Points on a hilly landscape, in no order, each with its height.
A ball rolls from a point to whichever of its 2 nearest points has the largest drop for the distance, and stops where none of them is lower. Distance is the straight distance between rows; heights are no part of it.
Tuga: [161 130 177 177  84 130 123 114 150 111 111  91 162 130 162 114 110  88
 163 111 116 126 166  82 132 215]  height 558
kap: [ 88 143 134 154  92 139 130 139 113 112 158 143 134 110 131 125 144  97
 152 168  98 117 148 160 107 123]  height 797
Mef: [136  83  91  47 153 163 156 160 128 166  90 170 135 139 109  71 147 158
 145  74 185 142  68 146 117 111]  height 571
vitik: [146 125 184 135 148 129  94  91 192 100 133 110  71 156 155  59  87 129
  59  95 166 126 146 114 125 154]  height 242
nabi: [135 135 132 158  69 123 125 150 125 113 119 116 140 102 141 147 136  96
 179 127 110 118 163 128 112 163]  height 760
Bip: [175 131 165 154  77 116  95  81 166 141 107 101 153 193 155 148 122  66
 145 153  69 153 170  91 149 188]  height 663
pasuv: [101 150  91  97 177 109 147 153 124 124 168 115  97 120 115 106 116 153
 115 112 145 139 112 123 124 102]  height 295
tes: [132 171  93 132 117  87 114 156 159  97 156  91  85 116 139 125 119 117
 147  99 118 140 148  81 126 146]  height 380
dige: [145  75 105  61 154 165 171 154 104 153  86 171 145 135  95 114 148 192
 136  88 185 130  77 129 134 120]  height 595
taga: [164  94  85  68 175 156 164 155 119 157  85 151 130 119  93 135 144 177
 128  75 192 122  97 139 141 139]  height 615
Ripip: [179 117 107  86 186 107 118 138 150 143  92  91 118 117 116 141 104 170
  92  55 177 112 126 115 152 125]  height 651
Sesi: [102 129  98  91 173 154 188 156  95 142 183 169 107 106 102 107 134 156
 142 142 135 132  89 133 109 102]  height 485
doni: [138 100 132 152 129 140 145 127  75 133  89 138 150  75 119 175 128 175
 134 117 161 110 137 132 133 132]  height 729
bil: [121 168  56 105 165 113 148 171 112 110 182 117  88 100 106 158 157 130
 148 131 117 114 105 105 141 120]  height 422
fopi: [117  97 129 147 133 144 139 109  55 137 112 160 184 110 104 188 154 164
 145 149 134 110 106 138 160 107]  height 597
mivek: [107 154  97 137 150  94  98 114 152 103 174 121  88 150 122 120 115 115
 100 144  95 155 128  81 136  95]  height 47
migok: [161 123  85  82 179 121 154 155 132 148  97 116 113 108 107 136 121 177
 105  77 194 109 121 140 143 134]  height 633
Tubor: [142 125 198 168 117 141  91 101 170  93 109 100  94 136 172  69  87 134
  83 103 157 114 145 104 136 185]  height 361
rupep: [156 133 152 152  59 110  86  92 150 133  87  98 164 178 150 167 128  71
 145 159  53 145 158 118 147 156]  height 603
zoke: [125 127  81  62 184 170 197 177 136 163 151 152  78 112 112  88 135 158
 131  97 175 141 102 159 102 124]  height 522
nisu: [112 151 159 128 137 128 143 132 161 102 149 100  71 118 150  61 111 135
 109  87 195 129 137 144 106 148]  height 339
Guvos: [133 123 122  99 155 110 138  99  76 116 180 153 158 149  90 192 179 114
 147 195  89 112  45 113 141  77]  height 543
zuvu: [ 91 142 112 108 148 106 123 123  97 120 173 137 128 131 111 135 127 123
 122 170 102 125  90 120 148  86]  height 312
fepu: [134 124 174 202  74 179 113 140 135 119 100 138 175 101 137 128 148 101
 158 121 116 121 179 156 101 163]  height 285
lakef: [141 132 165 181  88 106  83 102 153 109  92 106 128 133 162 130 101 111
 130 122 100 140 157  80 147 170]  height 713
dorig: [154 119 152 110 184 113 101  91 195 134 135 116  76 158 134  68  90 127
  48  80 157 141 151 130 126 120]  height 360
Naz: [151 120 144 168  81 101  67  90 126 130  65 114 151 153 163 188 126  98
 128 155  70 142 152 100 153 130]  height 652
sifu: [108 128  99 152 108 147 144 160 122 119 166 152 107  85 134 150 142 115
 176 157 113 115 155 153  87 139]  height 786
likuz: [148 123 154 173 107  98  71  85 141 115  76 117 120 141 157 169 106 107
 112 140  85 141 154  76 158 144]  height 685
Satam: [111 139 138 131  70  95 101 117 142 115 144 115 146 173 136 148 155  68
 132 194  49 124 122 143 123 116]  height 328
sog: [106 137  86  70 180 153 192 173 119 149 182 149  91 119 108  83 135 158
 137 110 148 142  86 144 116 103]  height 504
noz: [141 150 128 129  69  96  93 103 176 127 145 110 132 208 143 144 144  62
 134 185  45 144 145 112 128 144]  height 483
govo: [ 87 131 183 193 116 175 146 138 118 121 126 148 134 102 138  80 127 132
 129 136 138 127 155 179 106 133]  height 281
rir: [ 87 130 142 138 101 150 129 134  96 111 162 152 151 121 113 138 158  84
 141 194  73 104 118 171 107  91]  height 809
dip: [106 128 181 213  99 193 123 139 132 117 108 150 150  83 142 105 135 129
 143 120 130 123 169 165 102 150]  height 230
vog: [129 146 141 160  77 104 105 122 139 108 115 113 138 133 144 143 126  96
 157 142 101 131 159 111 140 156]  height 740
vibap: [122 124 148 179  63 179 114 141 128 125 108 146 173 101 127 148 156  94
 165 144  95 114 168 176  92 126]  height 329
bora: [109 137 106 128 150  98 106 110 118 122 147 124 118 137 122 137 105 145
  95 143 111 139 115  97 147  94]  height 206
zabi: [102  97 140 166 141 173 153 128  74 150 106 174 163  98 114 138 122 172
 133 144 137 119 136 168 125 109]  height 526
siteg: [138 107 145  87 156 141 162 142 130 163  92 147 124 111 121  93  96 172
 108  85 205 116 128 163 107 130]  height 465
Lavib: [113 163  71 112 149  75  98 134 143 104 191 112  98 137 121 143 131 108
 121 152  86 135 109  80 136  96]  height 195
zudaf: [148 147 144 155  89 115 130 140 155  99 128  90 129 115 155 123 109 102
 177  93 134 138 167  74 127 203]  height 488
Lotod: [136 108  87  40 160 134 143 166 151 176  95 159 122 139 122  51 136 128
 131  63 189 148  74 155 114 111]  height 559
luzo: [113 140 130 140 103 106  78 103 122 125 127 130 136 162 136 158 141  89
 111 207  58 125 115 127 147  99]  height 158
pon: [119 138 179 160 115 129 119 128 162  91 123  98  95 122 162  67  96 136
 111  95 173 117 143 120 123 173]  height 250
vure: [120 122 112  95 125 102 121 113  88 105 177 133 149 138 109 182 169  87
 137 204  76  94  66 131 127  79]  height 469
sitop: [146  98 116 119 154 124 145 116  83 138  77 126 150 113 118 169 123 192
 114 101 168 119 116 115 158 118]  height 703
terez: [166 116 130 116 158 101 114 119 128 122  83  96 116 103 132 160  89 170
 100  78 176 105 134 103 143 132]  height 650
Susa: [152 111 127 140 142  97  95  92 115 123  76 104 127 118 138 174  91 163
  88 104 139 126 140  91 161 119]  height 623
Vasan: [ 80 153 182 167 116 146 149 130 129 112 150 127 107 115 144  54 128 133
 119 138 151 142 145 165 113 138]  height 343
zaner: [110 144 109  96 158  99 114 110  95 121 191 134 133 149 109 142 140  93
 118 202  73 123  64 106 129  76]  height 391
nezed: [146 114 137  75 165 112 125 125 156 170  96 131 130 144 123  82  81 157
  81  80 193 130 114 147 119 121]  height 439
sil: [125 160  61  91 183 107 143 155 122 123 169 108 107 124 106 135 138 155
 113 112 132 131  96 110 150 102]  height 353
lonem: [109 167  88 120 111  80 119 154 137 100 176 107  99 124 133 130 129  99
 153 136 103 129 126 102 118 130]  height 311
Luras: [150 127 126  92 183 101 117 127 174 140 122 109 106 152 126  90  83 146
  70  77 177 136 136 136 129 118]  height 412
Defeb: [138 118 104 156  84 148 138 159 132 118 141 139 127  92 133 166 141 103
 200 134 107 118 173 141  89 162]  height 775
sida: [156 104 107 145 157 103  85  64 113 132  94 126 109 133 141 192 117 144
  79 115 106 143 143  68 160  96]  height 568
los: [127 129 154 161  51 181 116 142 154 128 117 130 194 142 125 142 172  82
 158 154  74 115 165 179 101 130]  height 365
dag: [ 88 145 158 132 133 135 164 137 138 126 151 120  84 109 140  61 109 148
 109 112 180 134 140 161 107 135]  height 296
Boril: [166 135 158 162  79 109 118 107 152 127 122  88 167 161 149 128 114  71
 173 127  95 147 178  91 136 205]  height 619
Radi: [114 113 127  54 156 139 165 157 144 177 116 162 123 138 128  46 118 136
 121  78 202 149  96 167  99 109]  height 548
Pof: [123 104 129 124 137 128 127  91  66 134 147 152 178 140 102 201 172 126
 139 187  99 111  56 135 152  85]  height 620
tuz: [120 125 118  69 167 143 187 164 141 162 138 147  93 121 123  66 123 154
 121  91 198 144 111 165  94 110]  height 536
darav: [146 156 117 134 109  95 123 157 163  95 131  89  93 102 150 126 113 115
 158  93 132 126 165  72 124 186]  height 432
tebu: [104 154  80 101 168 132 163 168 102 122 198 141  92  94 108 142 153 132
 152 149 125 120 102 127 115 110]  height 459
Nak: [139 163 163 154  56 150 117 126 166 132 134 108 180 195 138  98 169  69
 154 170  73 133 166 160 128 167]  height 513
lat: [ 89 144 134 102 161 118 152 136 139 133 155 122  99 137 125  62  99 154
  96 115 161 154 118 141 120 102]  height 234
nud: [113 101 138 142 145 165 165 135  99 148 112 158 127  88 114 122 110 183
 128 125 168 124 137 164 112 119]  height 505
Tafub: [138 106 113 129 145 122 137 103  65 136 113 137 163 124 103 192 146 175
 132 131 142 119  96 108 171 108]  height 653
lus: [150 150 159 140  42 181 139 133 172 139 127 115 202 184 116 129 174  69
 152 156  60 123 172 181 104 147]  height 425
kifup: [106  92 138 165 130 174 138 112  62 145 108 169 183  99 111 171 153 150
 136 163 116 113 120 167 136  88]  height 556
matu: [114 116 122 146 126 101  87  87  92 129 120 136 150 149 125 179 133 124
 110 182  87 132 102 109 168  86]  height 346
ful: [133 113 124 154 122 100  74  66 101 131  94 135 132 150 141 197 125 130
  93 155  82 142 123  89 170  97]  height 466
muge: [135 101 125 103 163 162 178 154 124 157 110 153 101  90 115 120 120 184
 123  90 199 121 131 165 106 138]  height 484

Where does a ball stop that starts at each point below?
vog => rupep
Nak => dip
lus => dip
Ripip => lat
terez => luzo
zudaf => mivek
tuz => lat
kifup => vitik
Pof => mivek
Guvos => mivek
doni => vitik
